Points on a hilly landscape, in no order, each with its height.
A ball rolls from a point to whichever of its 4 nearest points has the largest drop for the distance, and stops where none of them is lower. Distance is the straight distance between rows; heights are no part of it.
J_102 (h 798): 21 -30 12 27 -26 3 -45 -11 5 -2 -15 1 44 18 -9 26 -30 -9 9 12 -1
J_961 (h 438): -14 -9 -16 -32 -4 -6 -3 1 5 6 11 -9 -20 -6 6 -44 26 5 5 -29 1
J_960 (h 657): -28 -20 -5 17 -18 -32 -10 -3 -22 -21 -18 -16 -29 39 -3 5 15 -4 24 -26 26
J_537 (h 544): 19 -2 14 -10 7 -9 -1 3 8 -8 22 -3 18 2 3 2 -17 -8 18 17 -11
J_817 (h 503): -11 22 10 8 3 35 5 11 13 27 -13 2 40 9 0 31 -28 -30 -3 10 9
J_602 (h 592): 30 -33 31 21 -16 -14 -59 -43 39 5 -23 -10 42 -36 -4 28 -10 11 -17 5 26
J_557 (h 210): 3 20 -6 -21 6 22 32 37 -17 -4 39 11 14 32 26 -28 -19 5 -9 -6 -21
J_599 (h 394): -7 8 -18 -1 17 -15 25 -3 -17 -3 3 16 -58 1 0 -6 9 31 25 6 -5
J_645 (h 228): 7 -50 25 12 -8 -6 -51 -15 6 -6 -32 -1 27 -16 8 -4 17 -25 -3 -23 41
J_208 (h 209): -23 8 -14 9 0 3 -4 -3 6 -1 -13 0 0 8 -5 3 2 -31 6 18 6
J_563 (h 35): -17 39 -13 -27 -25 24 20 19 -32 -5 19 -6 -18 3 16 -21 5 2 -17 -45 -6
J_130 (h 574): -9 -14 16 -33 3 26 -20 17 -4 -1 20 -22 -3 -46 -1 -37 21 -13 -46 -44 2
J_444 (h 393): -8 11 -20 10 41 -10 37 1 -28 6 4 3 -32 33 -24 9 -12 33 13 30 10
J_87 (h 524): 1 8 -20 -23 21 8 3 13 17 3 17 1 -29 -29 -8 -9 8 -2 5 -6 -7
J_785 (h 467): -13 -26 -4 -4 16 -16 20 -21 19 -14 -9 -3 -44 -26 -1 -3 25 10 23 -8 -22
J_649 (h 551): 8 -25 19 -4 5 0 -4 4 -4 -29 25 3 -9 -13 9 -7 6 8 -2 -29 -8
J_571 (h 302): -6 43 -22 -39 -7 -6 17 13 -33 21 6 5 -57 -5 13 -27 37 22 -13 -25 -15
J_888 (h 346): 17 -8 14 -18 -2 23 -8 -14 19 6 9 3 48 -37 4 -15 -1 -15 -20 -5 -27
J_414 (h 628): 34 -33 14 19 10 -9 -20 -2 28 -7 18 8 13 14 -16 26 -24 30 8 26 -25
J_864 (h 40): -13 -44 23 3 -12 3 -20 7 -10 -6 -26 -6 6 -21 8 -32 22 -46 -28 -13 14
J_679 (h 587): 39 -20 2 27 15 -3 -40 -23 15 23 -1 -2 45 -10 -26 24 -10 6 1 19 40
J_838 (h 454): 35 7 3 8 37 -3 8 22 8 -1 35 12 3 24 0 12 -41 23 24 52 -26
J_760 (h 617): -28 29 -20 10 -9 14 10 0 -5 28 -35 2 6 1 14 -6 27 -30 -28 -15 23
J_793 (h 542): -25 22 4 -4 7 26 14 4 -6 12 -14 28 -4 14 24 0 -8 -32 8 -17 18
J_482 (h 431): 7 22 -10 -5 27 -6 42 21 -17 15 25 16 -4 30 0 9 -37 44 0 60 -11
J_733 (h 277): 16 17 8 -27 -9 16 24 41 -1 -16 36 -2 20 4 26 -26 -16 0 -4 -13 -4
J_89 (h 647): 3 15 24 11 -11 24 -23 -11 30 -5 -11 4 54 -15 2 14 -41 6 1 13 -35
J_355 (h 742): 22 5 37 25 -6 -6 -40 -16 33 -2 -2 1 53 -22 -8 33 -43 22 22 43 -17
J_8 (h 365): -23 17 -2 -26 -40 6 36 31 -34 -9 4 12 -6 38 7 -33 0 3 3 -18 14
J_988 (h 534): 22 24 -6 -8 28 12 14 4 24 6 27 9 24 -8 -2 1 -18 9 6 29 -12
J_792 (h 655): 17 19 11 9 -6 13 -16 -2 4 -13 -5 9 37 21 -23 42 -44 20 5 45 -17
J_313 (h 516): -17 -14 -5 -8 -4 -2 3 5 -11 -8 -10 6 -15 -2 15 -19 39 -10 7 -18 0
J_307 (h 427): -8 -58 33 16 -16 -4 -30 -11 3 -18 -38 -13 18 22 6 -14 -5 -14 11 -14 8
J_274 (h 494): -46 34 -34 8 -3 8 26 -5 -34 9 -43 -6 -23 10 -1 -2 19 -2 -12 -1 22
J_889 (h 519): 15 12 -8 -6 36 -16 7 15 8 -3 10 5 3 -25 -20 30 -21 -13 -2 17 8
J_175 (h 239): -21 26 -13 -16 -29 15 18 13 -33 -12 3 3 -19 29 4 -26 14 3 -20 -28 -10
J_436 (h 357): 0 -49 23 30 -13 -10 -32 -17 -1 -1 -21 0 51 -13 -14 -1 12 -20 1 -4 17
J_918 (h 332): -17 56 -20 20 -4 34 25 -7 11 37 -6 12 34 26 12 18 -21 -10 -39 35 5
J_22 (h 260): -19 -30 -6 -16 -16 -14 -12 -11 -4 -7 -12 3 -13 -36 9 -28 44 -21 -16 -25 21
J_96 (h 573): 20 2 15 1 14 3 -11 8 19 -18 16 1 32 -6 7 22 -43 -15 -5 32 -23
J_965 (h 387): -11 25 -29 6 13 -11 13 -14 -3 21 -24 -4 -32 14 -10 18 27 0 -3 26 19
J_133 (h 429): 8 -43 21 2 -2 -22 5 -4 0 -26 30 2 -41 2 -4 -28 24 13 20 -38 -32
J_289 (h 432): -16 43 -21 -33 -15 3 -6 -11 -19 9 -40 9 -57 -7 12 -47 50 -11 -8 -25 -6
J_862 (h 803): 45 -39 15 27 -6 -26 -59 -24 8 10 7 -9 32 21 -20 72 -40 19 31 10 2
J_963 (h 461): 3 -39 25 8 1 -15 -11 -10 36 -14 12 1 2 -34 13 1 2 -5 -4 -11 13
J_298 (h 745): -17 11 17 7 -21 35 14 30 3 8 -19 19 19 41 1 -6 -34 -14 -6 -5 -11
J_644 (h 215): -8 40 -30 -27 -9 -13 33 12 -37 -5 26 14 -55 4 22 -20 3 29 13 -25 -13
J_483 (h 257): 9 42 -29 -10 11 -1 28 15 -1 6 25 7 -21 5 -5 11 -9 27 5 19 -7
J_874 (h 568): -25 31 -2 20 -16 3 19 -8 -26 7 -22 7 -28 38 -7 25 -9 -13 8 6 1
J_163 (h 537): -12 -32 -9 -1 -29 -32 -26 -11 -11 -13 -40 5 -51 0 -2 -23 55 -7 5 -22 5
J_345 (h 705): -16 -35 -7 5 -27 -26 -20 -6 -30 1 -34 -3 -34 30 -12 -10 31 3 15 -8 35
J_667 (h 227): -5 -24 16 12 -14 4 -13 -8 4 -23 -13 2 43 -21 9 -24 4 -26 -11 -16 -6
J_446 (h 538): 6 3 18 -24 4 8 -5 22 0 -1 27 -19 -2 -34 2 -34 29 -9 -38 -22 -11
J_671 (h 388): 9 0 -13 -13 7 -10 30 28 -11 -10 22 -3 -3 16 -8 -6 -4 13 21 -12 -10
J_835 (h 479): 28 8 -3 11 22 -28 0 -23 6 27 2 0 -19 7 -21 41 4 7 4 24 6
J_769 (h 142): -24 41 -27 -27 -9 21 30 13 -21 11 8 15 -25 13 9 -15 -11 1 -11 -7 14
J_413 (h 124): -4 34 -39 -32 -14 14 31 32 -14 -2 37 1 -17 2 19 -23 -14 17 -2 -17 -3
J_892 (h 631): 38 -25 31 18 5 -21 -25 -37 45 -14 29 -25 17 -31 1 23 1 23 -14 21 4
J_17 (h 333): -6 12 7 20 8 2 24 8 -13 7 3 -5 9 31 -3 4 -21 10 21 29 28
J_291 (h 340): 11 -61 3 20 -11 -12 -35 -28 17 4 -12 10 28 -23 0 15 -2 -20 10 -4 35
J_761 (h 596): -9 -44 14 -1 5 -34 1 -40 37 4 5 -14 -28 -36 -11 -30 31 5 -2 -23 -1
J_324 (h 619): -18 18 -9 -19 4 16 1 13 1 19 -12 5 15 -35 0 -2 23 -27 -20 -6 -10
J_326 (h 460): -3 2 -29 10 28 -10 -11 -14 20 29 -17 5 -5 -1 -31 41 -2 -5 3 32 39
J_174 (h 509): -45 28 -6 -19 -26 40 8 22 -38 15 -16 -6 -8 -13 9 -26 21 -30 -38 -26 19
J_357 (h 168): -16 4 -22 4 -13 -23 13 -24 -30 -13 -35 2 -49 17 21 3 20 18 30 -5 12
J_731 (h 562): -11 -15 1 23 -18 17 -16 -3 -12 -8 -23 2 26 25 8 19 -8 -14 -4 -3 3
J_609 (h 632): -2 -12 -14 -34 -9 -37 -2 -12 5 10 -1 -5 -55 -52 14 -40 68 25 -22 -31 -37
J_147 (h 463): 4 14 -29 6 37 -18 9 -21 33 21 10 -9 -2 -30 -15 21 6 -5 5 19 -17
J_657 (h 547): 27 -43 28 25 -5 -26 -14 -30 23 -10 17 -5 2 -3 1 17 -5 11 9 -12 9
J_9 (h 330): -39 -9 23 -13 -23 39 -4 0 -21 3 -23 0 8 5 8 -17 8 -36 -35 -24 -1
J_452 (h 480): 23 -14 4 33 -7 -4 -4 -3 -22 -2 -3 -12 0 53 -25 33 -47 24 23 27 16
J_664 (h 577): -24 26 -7 -15 4 16 13 8 -20 14 -14 11 -19 5 10 -16 32 -36 -28 -21 19
J_445 (h 350): 15 33 -31 -43 -12 -8 -12 19 -26 29 11 -7 -38 -13 20 -29 42 10 -13 -49 -40
J_447 (h 325): 4 32 -10 14 23 -22 22 3 -3 -7 7 -6 -27 42 1 8 -22 26 16 31 -3
J_665 (h 411): -14 18 5 11 4 11 10 -16 1 1 12 -14 40 -15 16 10 -11 -31 -8 -2 -13
J_35 (h 275): 7 55 -5 -7 17 23 30 26 -12 8 20 2 19 17 9 -12 -16 8 -9 8 -14
J_655 (h 599): 26 -22 18 16 -1 4 -22 10 23 -7 -3 -17 16 1 -13 37 -10 1 10 18 13
J_555 (h 189): 2 -19 -17 5 -11 -18 15 2 -10 0 11 12 -53 -5 6 -32 29 35 39 -15 -23
J_63 (h 218): -9 44 -26 2 20 21 33 7 1 7 1 5 -9 12 7 14 -15 -2 -6 22 8
J_797 (h 495): 15 -8 8 14 36 -14 20 4 22 -9 28 0 -10 12 -3 -1 -8 23 18 24 -16
J_526 (h 487): 39 33 18 -24 20 6 13 27 39 -12 34 7 43 5 20 8 -51 38 3 59 -34
J_681 (h 488): 18 -8 19 12 7 11 -37 -23 23 -11 -8 0 49 -24 -17 25 -15 0 4 3 13
J_596 (h 356): 8 -11 23 11 -1 12 -19 -17 25 -14 -9 -18 38 -40 -9 7 13 -32 -24 -21 8
J_561 (h 590): 0 -19 31 -5 -10 4 5 22 14 -12 25 -21 3 -20 -13 -26 27 -15 -7 -29 -15
J_32 (h 569): -14 1 4 -11 -15 23 0 18 -31 -15 -17 1 8 10 5 -25 -15 -26 -15 -28 1
J_101 (h 426): -4 17 -33 0 24 -21 11 -18 7 11 0 -4 -46 -14 -9 13 27 9 9 22 6
J_696 (h 559): 18 -34 15 11 12 -8 9 -13 17 -15 31 1 -3 -3 -4 1 -23 35 25 8 -33
J_406 (h 497): 0 -21 -1 17 17 -8 -20 4 -4 -4 -25 -9 18 17 -26 31 -14 -9 10 21 24
J_808 (h 646): -11 -21 -3 5 2 -6 11 18 -10 -34 -13 0 8 4 -13 -11 -12 3 18 -15 -9
J_721 (h 696): 22 -18 10 20 -18 10 -33 -12 4 15 -16 -6 42 0 -15 60 -18 0 11 33 6

Where does a ball stop that starts at each point below?
J_792: J_563
J_696: J_563
J_414: J_563
J_526: J_563
J_657: J_864
J_892: J_864
